Points, in no order, along strands that fork and pass close to each other.
In the rows, zero is written as 128.
Points whose rows are less than 57.9 apart are linked; no others are. Some points are linked to none.
K_424: [123 112 103  74  55 147 142 110 134 119 140 114 150 126 104]
K_631: [132 143 160 122 152 137 119 160 108 115 136 131  64 146 102]
K_906: [135 112  98 163 175  95 178 113 120 145 127 142 134 116 170]
K_464: [107 127 154 179 159 132 105  48 169 188  99 168 187 120 174]
K_640: [133  97 135  61  77 125 138 134 108  99 139  99 108 152 107]
K_466: [127  98  99 130 120  94 172 123 117 131 142  98 152 114 170]
K_106: [137 132 132  94 115 145 143 113 120 115 130 124 110 141 102]
K_353: [147  91 100  70 112  91 176 130 112  98 143  87 119 152 134]
K_304: [ 62 135 133 188 112 131  73 125 120 144 129 138 173  80 145]
K_693: [150 135 132 134 194 122 138 166 108 115 133 160  63 149 118]
K_829: [106 127 107  97  41 149 126 126 139 133 146 119 164 119 109]
K_224: [ 88 135 111 136  42 150  99 138 138 144 137 125 173  91 119]
K_781: [137 108  91 122 134  87 169 156 115 118 148  93 132 127 163]
K_955: [155 118 138  76 137 157 130  73 152  98  69 154 104 144  97]
K_477: [140 169 129 177 202 136 118 176 131 129 132 152  91 124 127]
K_844: [144 161 120 188 209 132 129 167 130 135 124 159 102 121 146]
K_193: [126 107 117  58  52 133 132 128 125 109 152 101 137 143 108]
K_176: [183 172 156 157 202 147 100 117 162 156  84 157 146 140 103]
K_755: [135 113 100 107 135  83 137 192 113  96 159  88 102 152 160]
K_380: [130 126 144  88 102 152 126 131 116 110 136 127 103 143  93]
K_348: [127 118 151  83  92 135 124 152 102 105 142 112  92 145  97]
K_821: [141  93  99 120 122 110 200  52 137 127 114 122 157 112 148]
K_945: [108 133 122 155  75 160 123  73 173 165 109 163 179 107 128]
K_140: [154 166 162 139 171 164 105 123 147 127 105 153  96 147  93]
K_695: [146 140 155 202 209 116 118  90 164 184  88 167 160 127 167]
K_617: [155 121 122 117 185 112 151 158 104 108 134 150  65 156 118]
K_765: [ 92 128 118 145  55 151 115 112 143 153 136 139 175  95 133]
K_557: [154  75  80  67 112  88 206  83 120  97 123  94 146 130 144]
K_31: [101 133 109 113  40 147 106 144 135 135 144 111 163 107 114]
K_528: [132 159 134 142 114 168 123 113 143 135 129 141 134 113 111]
K_9: [175 163 148 173 195 139 116 106 162 161  78 155 156 135 127]
K_696: [ 61 110 120 178 118  81  80 136 103 126 138 104 177  93 168]
K_723: [100 163 134 140 104 165  86 167 115 127 146 120 128 105 109]
K_486: [125 121 135  91 113 108 118 183 108 100 160  88  97 151 127]
K_578: [167 178 166 150 183 166  92 126 154 145  96 155 119 148  97]
K_926: [ 77 130 142 183 125 143  87  70 149 174 119 161 181  96 158]
K_644: [128 138 159 196 186 125 105  74 163 189  91 167 170 118 166]
K_75: [ 91 124 124 156  66 150 117  84 157 166 119 157 177  96 136]
K_84: [178 150 151 188 207 125 123  97 161 177  74 165 161 134 144]
K_508: [133 143 122 118 108 161 136 107 134 125 133 131 129 123 102]
K_959: [148  95 136  87 141  98 156 162  88  94 125 123  63 162 109]
K_308: [143  84  96  57  80  95 174 107 125  94 150  76 144 146 139]
K_142: [123 150 153 121 137 141 108 177  98 119 149 117  83 137 104]
K_32: [133 115  93 127 136  85 147 178 113 106 156  88 128 132 166]
K_879: [147  87 138  72 117 100 155 144  94  87 124 107  75 156 112]
K_387: [ 71 129 128 185 109 111  80 149 104 133 133 112 172  81 148]
K_678: [155 105 142 103 168 111 149 154  97  95 113 148  52 157 109]
K_653: [ 58 135 141 183 106 144  76  96 137 163 122 159 176  83 148]
K_974: [135 112 130  92 124  94 130 187 103 104 156  89  84 161 132]
K_429: [146  92 113  69 119  86 161 142 109  92 144  89  99 154 132]
K_329: [144 160 143 137 154 159 120 130 141 124 124 141 102 137 104]
K_254: [137 160 143 140 167 149 122 153 127 122 136 137  88 135 103]
K_40: [117 142 134 113 121 127 105 183 108 110 157  93 109 135 123]
K_857: [142 159 135 148 189 138 127 164 123 126 135 151  79 136 113]
K_189: [107 165 130 146 103 170  99 145 134 136 139 132 139 107 109]
K_986: [100 122 142 176 123 138 112  56 161 171 113 163 176 105 164]
K_968: [149  80  88  69  94  89 192  97 124  99 139  81 155 133 145]

A fork is a point with three links. Follow the links from the first point to the second and name the forks in between, in order.
K_140 / K_631 => K_254
K_477 / K_578 => K_857 K_254
K_486 / K_617 => K_254 K_857
K_879 / K_477 => K_857

A fork is a point with three links, a tip a point with one. Leave the first point through the second and follow the links. Name the first fork or tip that comes.
K_193 / K_424 => K_945
K_40 / K_486 => K_466
K_926 / K_653 => K_696
K_9 / K_176 => K_254

Name the points in between on the shortest way along the links from the first point to the second, in order.
K_844 / K_631 => K_477 K_857 K_254
K_653 / K_464 => K_926 K_986
K_32 / K_486 => K_755 K_974
K_477 / K_879 => K_857 K_693 K_617 K_678 K_959
K_224 / K_945 => K_765 K_75
